Points, in no order, along strands that fork, close into loops and pass close to each other.
Points whose rows are less than 111 apart are linked; no others are. Some points are linked to none.
tosok: [-19   7  32 -59 -38   0  18  14   7 -29   2 -30  -4   3 -23 -61  14  -4
   6 -19 -26  12 -70  30  50 -12]
moke: [ 13  32 -44  51  30   7  29 -15 -12  13  18  -6  34 -13  41  61  -9  27
   4  24  31  44  50 -28 -15 -59]
vupaf: [ -3 -19  31 -46  -1  -6  -4   9 -20  24  57  32  28 -22 -22 -46 -11 -14
 -28  39  27  26 -59  11   8  -3]
Legu: [  2 -59  15   9 -13  21  -1  40  11   4  15 -12   5 -21  39 -41   5  -1
  28  17 -71 -39  14 -40  -1  -5]
ful: [-24  19  25 -32 -61  18  -2   3  19 -15  16 -51  11  -2 -28 -40   7   5
   8  -2 -21  -5 -43  -5  29  -9]
tomi: [  9 -28  25 -70  -3   1   2   4 -14 -16  -6  20  -4   9 -54 -68 -10  17
 -20 -41 -11  28 -59  80  27  34]
nufiz: [ 10 -79   6   6  18   1 -58  11  18 -20 -42  28 -16  18  30   6 -12 -11
  19 -27 -58   7 -14 -47  24   4]
lod: [ -9  24 -11  21   7   4 -46 -25   6  -6 -22  23 -34 -30  23  15 -37  26
 -23  -8 -12 -14  13 -13 -25 -28]
natob: [ 14  18 -30 -10  71  -9  18   7 -10   3 -34  22  -8  32  28  24 -49  48
  39  46  38  11  47  28 -50 -31]
moso: [ 12  49 -30   4  26 -11  -6 -22 -16  24  -1  60 -60 -19  26  44  19  53
 -51  18  39   4  24  36   1 -26]
Lir: [-11  34  29 -39  29 -17  30 -25 -23  -5 -12  23  24 -22 -13 -13  16 -26
 -15 -12  42  14 -44  52  16  24]
ziga: [  4 -41   5  15 -50  26   8  45  31  14  59 -34   3 -16   3 -39   3  -4
  23  28 -43 -57  29 -40  -5  -8]
fasu: [ 13  15 -68  57  18  13  50 -26 -19 -12 -17   4  25  16  10  50 -32 -13
  60  35  60   5  56   6 -12 -25]
fovu: [ -1 -19  10 -49  -8   0  36  14  -9 -22 -17   0  18  -3 -18 -36   6  11
  -6 -35  -9  17 -44  78  34  70]
gav: [ 31  37 -38  14  26  -6  22 -24   3   7   8  64 -30 -22  14  62   0  71
   3  12  51 -12  26  48  -4 -29]
gisis: [ 34  15 -15  -2  28   1  14  -7   0   4 -10  30   6 -10   1  45 -16  76
  26 -11  20  -6   4  39 -45 -29]
sig: [  0  -4 -10  59 -32  20 -13  30  44  31  84 -21   7 -18 -17 -17   4  18
 -39  -5   5 -57  48 -36 -33 -10]
zef: [-22  40   4  39  36 -21  12 -15  -1  -4 -14 -18  11   9  36  12 -28 -13
  25  36  23   1  18 -32 -28 -10]
kave: [-12 -49  19 -84 -41  -2 -15  29  -2 -13 -14 -30 -21  29 -24 -65  28 -26
 -10 -20 -34  43 -53  29  67   3]
rit: [-10 -18  11  23 -37   6 -59  -2  35  12  49  28 -49 -28 -12  -7  10 -10
 -21   7 -14 -57  18 -28  -3   7]
Mapi: [  5 -15  -5  42  -5  15  53  -3 -17 -10  17 -13  62 -10   5  15 -14 -11
  50  25  -5  -3 -21  -3  13   9]
Sova: [ 14 -78   1 -48 -11  14 -42   2  -7 -36 -44  -7   6  39 -55 -21 -20 -26
   8 -43 -55  63 -48  14  69  11]
Simed: [-15 -28   7  14 -74  26  22  29  15  25  54 -76  17   8 -45 -64  -5 -25
   9  33 -35 -23  36 -37   6   7]
pup: [ 18  22 -43  75   3   3  38 -23   8  13  56  -2   1 -12  25  64  -1   6
 -13  15  40  -3  52 -39 -13 -43]
tusok: [ 12 -36  13  25  43   0  55  16 -36   4  -8  -2  74   4  31   4   0 -11
  47  33 -16  21 -29  -1   8  11]
Gup: [-10  33  22 -27  11 -17 -26 -19  16 -12 -42  12 -14  -5  17  26  15 -22
  10 -19  13 -34  18 -25 -26   5]
pob: [  9 -49   7  25 -43  14  65   4 -17   1  51 -39  43   8  -5  -1   1 -43
  26  26 -22 -11 -31 -12  33  41]
rav: [-24  -5   4  44  28 -15 -34  26  19  25  24  25 -15 -19  22 -12   5 -29
   8  23  17 -40  51 -51 -49   6]
Gub: [ 25  26  15   6 -44  16 -26 -10  27  -3  42 -16  11  -9  28  38  16  59
 -67 -27  -3  10   9 -43   3 -35]
gaven: [  0   8 -27  64  -6  13 -27  44  19  40  81  29 -24 -36   1 -16  33  26
 -64   2  14 -35  33 -20 -17 -16]
Bugek: [ -9 -43 -23  11  -6  -4 -38  -7   4 -23 -35  24 -53 -12  15  13 -32 -56
   5 -23 -34 -43  35 -21  10  34]
labi: [-11  -2  11   1 -21  -9  24  -6  11 -35 -30 -24  -6   1  24   1 -15   1
  26 -36 -26 -31 -14  15  21  43]
zefed: [ 14 -10  18 -41  40 -19 -13  -2 -14 -18 -66   1   9  20  -9  12  -1  23
  29 -46   0   7   1  34 -47  34]
miven: [  2 -34  15 -30  -3  -2  22  18 -33  -6  -9 -18  39   0   0 -23  -3   8
  17  -6 -23  24 -66  36  16  35]
Zavi: [-10  48  42 -30  32 -14   1 -38 -18 -11 -39   0  21   3 -29  -1   7   2
 -11 -28  14  24 -43  34  -6  -3]
nok: [ 11  48 -48  20  20  11  43 -38 -26 -16 -18   0  51  -9 -25  48   8  25
  32 -14  70  57  12  49   8 -25]
dap: [  1  17   7 -23 -12  17  12 -15 -23  19  61  13  49 -34 -28 -18  -1  11
 -48  31  37  50 -49  22  14 -30]
Luru: [-10 -16  26 -25 -63  10 -57  31  43  20   8 -43  19  35 -53 -63  11   9
  19  22 -11   1   1 -62  24   6]
Kob: [  5  -8   7 -42  42 -27 -36  -1  -4  -8 -61  26 -28   9  20  23 -11   2
  26 -20   4 -14  13  -2 -45   4]
kuv: [  4  17 -45  49  13  10  55 -41 -33 -10  -3  -8  52 -12 -30  48 -15 -11
  51   7  65  22  31  38  -1  11]
Fon: [-11 -39  35 -31 -78  10 -36  -4  17  16   1 -39  12  34 -33 -30  11 -27
   8  26 -19   1  -8 -47  46  44]
lume: [ 13 -55  14   7  35 -12  17  18 -21   8 -38 -12  39  17  57  10   4   6
  29   2 -38  21 -17  -8  -6  28]
guno: [-18 -24   2  35  11 -27  -6  10   3  11   0  -8 -18  12  45  10  -2 -54
  10  19   3 -38  40 -55 -36  39]
Gega: [ 10  24   3 -18  27  11   2 -14 -49  24  33 -13  49 -15 -28   2   1  17
 -48   2  12  77 -45  18 -22 -44]
zopi: [ -3  57  -3 -23   0   9  38 -22 -23  -8  22  13  45 -37 -26   8  20 -11
 -34  -3  59  30 -42  42  13 -16]
tiluz: [ 19  24 -11   1  11  20   6  16 -35  12  34 -38  62  -6   3  26  14  22
 -46 -14   8  73 -19 -24 -27 -54]
nim: [ -3  64 -24 -10  35 -16 -11 -31  -2   1 -37  -3 -19  14  36  40 -18  31
 -34   4  36  25  58  -3 -32 -44]
Fofef: [ -4  74 -17  -4  22 -12 -12 -36  10  14 -20  40 -64  -7  32  34   9  13
 -55  18  45 -17  62   8 -11 -25]
Benaf: [  5 -19  -6  34 -20  -1   8 -11   1  22  51  33 -57 -31  -6  13  -3 -20
 -13  20 -13 -70   7   0 -18  13]
Bapaz: [-21 -39 -12  12 -18  -4 -10   0  -3 -20 -42 -30 -11   4  37   1 -13 -48
   4 -34 -43 -11   7 -15  13  51]
vep: [ -8   4  13   1 -14   7 -77   2  43 -16   1  48 -44 -30 -21   0  10 -21
 -12 -17  -4 -41  20 -41   1 -12]
Fima: [ 13  48  27  -7  54 -14  -3 -51 -22   3 -28 -15  21  25 -28  17 -11  36
 -16 -37  10  51 -22  42 -28 -28]
fas: [ -1  51  15   2 -14 -10  -7  -1  38   1  21  10 -13 -23  18  28  31  -3
  -2  -9  23 -53  12 -27 -34 -16]
tibar: [-15 -86  -4 -54 -53   4 -12  35  -7  12  -1 -28 -24  19   9 -78  20 -19
 -25  25 -42  61 -29  16  94  13]
Sezif: [-19 -31  18   0   8  -3 -74  45  48 -28 -13   3   3  16 -18 -25  14 -34
  24 -47 -24  -1  -6 -74  -2  -3]
pobob: [ -5  41  24  16 -57  23 -27 -41  31  -3  32 -42  14 -11 -13  16  14   9
 -64 -27  -3 -10  23 -39   3 -11]
Tudug: [ -8  12 -15  39  24 -29  39  -7   8  10  13  -1 -24  21  35  34 -24 -40
  25  42  36 -38  42 -31 -31  12]
Labal: [-14  51 -15  10  40  -9   9 -14 -17   8 -16 -19  27  -3  23  27 -18  17
  -5  11  25  37  17 -12 -44 -43]
lil: [ 20  76 -20 -15  38  -2  51 -39   6  -4 -29  -1  35  18  -4  61  32  39
  14 -24  62  50  39  30   1 -53]
Rovu: [ 10  36  18 -12  37 -24   9 -18  28 -23 -67  57 -55  27  33   8  -4  25
  11  -2  26 -51  25  27   7  12]
podoz: [-27  20  -9  41   7 -15 -44  10  -6   6  -1  62 -82 -21 -10 -17  27 -31
 -15  24  -2 -35 -13  -7  21  24]
sadoz: [  5  86  21 -25  59  -8  39 -46 -15  10 -38 -11  25  27 -10  30  25  25
 -29 -33  38  54  15  34  -3 -48]
tigaf: [ 24 -20  28 -33  36  -9  -4   3 -17 -19 -58   0  10  31 -45 -21   2  15
  16 -67 -18  44 -22  54 -30  60]
vufav: [ -6 -42  25 -40 -16  19 -43  40  -8  -1   0 -42   2  18 -37 -67  -2 -15
  20  -3 -61  27 -36 -25   4 -37]
zela: [ 15 -83   5  18 -51  11  51   7 -12  31  26 -53  36  27  18 -10  22 -40
 -14  22 -53   1   0 -19  36  53]
mib: [  9   7 -14  12  -1 -15  38   7   6 -21 -23   3  -3  -4  36  24 -23  12
  36 -10   2 -43   4  13 -11  27]
nemut: [ 20   9   5 -21  55 -16  13  -9  -7   0 -33   8  23  11 -14  32  -8  54
  49 -19  24  14  15  46 -56  12]
tedot: [ -2  -7   3 -22  -3  14  15  27 -29  -6  -6 -33  29 -13  -6 -21 -15   9
  25  -8 -38   9 -47   8 -24 -20]
kigi: [ -3 -55  23 -45 -11  -2  11  32 -25  17  24   0  30   1   1 -49   7 -19
 -13  28 -18  33 -65  10  37  24]
vifud: [-19  29  -7  55  25  -8 -45  16 -13  35  30  54 -59 -34  -5 -15  34   5
 -30  42   7 -16  -7  -9   1  -6]
nom: [  1  30   7   7   3 -15  75 -26  -8 -22 -25  -4  37   8 -11  29  12 -26
  26 -22  41  -8   6  51  20  66]
kani: [  8  32 -15  -2  28 -23  28  -5  10 -10 -27  64 -64  33  27  16 -14  12
   8  53  55 -51  34  50   9  19]
kogip: [  9 -63   9   3  23 -16 -25   8   4 -10 -54 -12   9  45  49   6   6   6
  11 -35 -52  30 -43 -14  18  15]
falu: [ 13  24 -43  66  -1   8   9  21  14  23  69  24  -6 -27  31  29  16  20
 -46  12  27 -13  45 -37 -21 -38]
sak: [  1  -2 -11 -14   0  27 -21  38  -3   2   3 -14  -3 -28   8 -22 -18  20
   5 -10 -45 -13  -9 -23 -52 -56]
Nured: [  8 -36  33 -55   2   0 -34 -19 -10 -28 -28  23  -3  21 -67 -53 -26 -19
 -21 -39 -29  47 -65  45  55  17]
dafo: [-12  59 -19  52  20 -22   3   5  -5  37  45  55 -55 -16   3  18  44   2
 -30  53  46 -23   3   5   7  -7]
Zaz: [-10 -11 -10  -9 -16 -14  47   6   5 -35 -54 -28   5  14  23 -13  12   3
   6 -53 -25   8 -15  52  34  77]
Tisi: [  9 -50  -4 -17   6  13 -27  50   1   7  -1  21 -37 -26  26 -32 -11   9
  30  -1 -64 -37 -11 -14 -23 -34]
vefeg: [-21  -6   9  23 -62  13  17  -2   8   1  56 -71   5  -4 -41 -30 -13 -42
 -10  -2 -27 -29   1 -28  -6  18]
tubef: [-19  30  16  23 -46  12  13 -45   1   0  36 -59  16 -14 -37   6  -7 -34
 -36  -7  -1 -13  -1 -15  -9  18]
nik: [-13 -10 -18   2   4  -6 -59   2  18 -23 -30  78 -77 -23  -4  13  11 -56
  -8  -9  -2 -37  19 -24  26  23]
komal: [ 16  -5 -22  26  -7 -12  33 -11   1   3  12  37 -45 -21  20  40 -18   7
  22   9  14 -65  18  31 -15  27]
tem: [  2 -63  11 -47 -12  16 -51  19  -4 -29 -38 -25  -2  24 -25 -28 -15 -13
  25 -36 -65  30 -34 -11  27 -16]
petuk: [ -1  46 -44  33  21 -18  29   2  -8  15  20  55 -64   7  16  27  -7   0
  -7  79  58 -32  25  26   4 -13]
Rusa: [ -6 -22   6 -23 -19  42 -64  21  -1   4  -4 -28  13 -11 -38 -37 -18   3
  -3 -11 -57  16   0 -42 -30 -53]
sabor: [-20  12  35 -22 -54   9 -50  17  62  -7  17 -35  11  11 -33 -39  22   4
   9 -18 -13 -25  -3 -48   6  -8]
pab: [ -7 -80  12   1 -68  10 -13   2   7  25  11 -47  14  40  -4 -23  21 -45
 -21  15 -41  16  -1 -37  53  59]
mepes: [  6  35 -47  15  40  -4  31 -20  -1   5  -8  11  -3  17  26  47 -39  26
  34  54  60   6  72  22 -22 -26]

A piece is all that can be reached along the links. How many separate loops has the piece of each point below (a circle has one, a figure eight two, a Y none), and how many tips (points with one link)?
podoz: loops 2, tips 4
zela: loops 0, tips 2
pup: loops 0, tips 4

A tip is a point with one link. Name the tips that can be reached along the links from each point below, in the order of the rows.
ful: nufiz, tibar
sadoz: natob, Gub, tiluz, Rovu
pup: sig, rav, fas, tigaf
